Points, in no order, along strands that fork, close into loops and pass close to each other.
In the rows, 128 means zero.
Points whose rows are less than 52.8 apart are linked; no others are. Some points are linked to none.
mubu: [112 127 131 144 118 148 129 127 173 115 148 144 129 100]
gilov: [128 153 171 112 103 110 119 113 100 126 154  95 120 146]
puf: [126 147 133 130 115 134 122 122 128 106 164 120 107  99]
zati: [105 136 180 113 111 114 129 119 123 144 125  98 145 159]
sof: [166 157  98 134 133 128 120 122  86 100 171 135  77 102]
nek: [ 93 150 213 112 121 122 123  88 113 123 150  71 158 174]
kamuf: [171 144  64 167 139 138 125 125 141  92 154 164  90  93]
nedez: [142 104 117 113 122  99 138 167 103 165  86 130 130 144]
gan: [ 88 168 198 125 112 139 116  87 131  99 178  82 132 137]
godim: [176 131  47 173 145 135 127 139 143 104 125 177  94 100]
nebov: [ 87 136 221 111 127 117 122  89 119 136 134  77 172 185]
tifif: [147  89 154 104 116  76 128 172 102 183  73 126 156 170]
fana: [115 144 144 149 115 152 123 110 175  98 172 141 126 103]
Viz: [ 92 158 203 118 115 129 123  90 122 110 165  78 143 150]
ruk: [ 67 119 196 109 132 138 131  96 143 142 112  97 178 163]
rere: [173 117  40 139 151 112 135 170 100 136  89 159 106 115]
Zetar: [158 155 101 154 120 139 114 107 138  83 188 149  88  84]
sirid: [122 117 110 141 128 141 134 141 157 123 126 146 126 104]
Mota: [ 79 111 174 108 126 136 138 115 140 156  95 110 168 154]
vudib: [132  92 132 110 122  98 141 170 116 175  74 126 148 155]
kar: [ 50 113 198 100 150 175 125  76 175 137 113 101 197 159]
zufo: [170  94  70 118 139  94 143 184  94 163  68 149 118 142]
fomor: [ 67  86 157 106 144 159 138 118 179 169  76 135 192 144]
Lun: [101 125 203 109 118 111 127 109 116 148 117  89 169 180]
bak: [ 61 102 168 111 142 166 130 108 177 154  93 127 188 146]
Lufo: [164 161 111 126 122 125 115 112  83 100 186 123  75 105]
Fufa: [131 148 134 153 110 149 120 110 167  86 185 142 111  96]
Funog: [189 133  84 124 141 106 125 149  62 126 132 136  78 129]
lezo: [ 75  85 150 105 139 149 143 133 162 178  64 136 179 144]
vav: [150 169 130 131 116 128 115 104 100  91 198 117  85  98]
Fus: [147 147 117 156 117 149 117 106 155  85 188 147 104  88]
nisuz: [ 56 113 185 109 144 169 127  90 178 140 110 115 190 145]
teme: [173 121  36 175 147 141 131 152 161 111 105 188 112 107]
Rig: [167 144  85 136 135 122 121 136 100 108 155 143  87 101]
geke: [149 102  54 151 143 125 140 168 144 139  86 165 124 109]
fafa: [161 106  41 165 148 133 135 167 157 128  85 185 125 108]
nuze: [164 124  64 140 140 119 131 154 110 128 111 148 101 105]
noka: [115 131 144 123 116 121 130 131 127 134 128 112 126 126]
kurem: [108 125 165 110 114 118 133 131 122 146 119 106 144 145]
mip: [138 108  83 144 138 130 134 159 147 130 106 152 125 102]
vukup: [173 107  51 128 144 103 142 183  93 153  76 154 109 132]
Varu: [ 55 118 208 103 144 154 129  72 153 129 120  88 197 175]
Rilag: [165 135  69 146 141 125 127 145 108 114 130 151  96 102]
Nupev: [131 126 128 117 116 108 132 144 110 137 121 118 119 128]
maku: [165  95 101 110 129  81 135 183  92 170  74 140 122 153]
zosak: [154 126 115 114 119 106 128 148  93 138 129 121 103 136]
menot: [105 178 178 130 106 139 111  93 130  95 192  96 114 114]
bopor: [171 129  96 117 128 104 128 149  78 130 131 130  93 131]
Pupaf: [127 173 152 128 104 131 113  99 116  95 197 104  94 102]
vik: [ 85  99 152 110 125 137 144 134 143 168  77 121 169 147]
Lon: [177 150  74 164 135 143 121 113 144  82 174 165  87  92]

A piece is two or more points that can be reached from each other along the links. Count, over all rows, the pieces, the separate loops (a circle has one, a figure eight two, a Y none), the forks (points with three links) and the tips (points with one).
pieces -> 3
loops -> 2
forks -> 0
tips -> 2

Name the points in between on the shortest way along the links from the first point to the second, in order.
sof / zufo -> Rig, Rilag, nuze, rere, vukup
Pupaf / zati -> menot, gan, Viz, nek, nebov, Lun
lezo / kar -> fomor, bak, nisuz
teme / mubu -> fafa, geke, mip, sirid
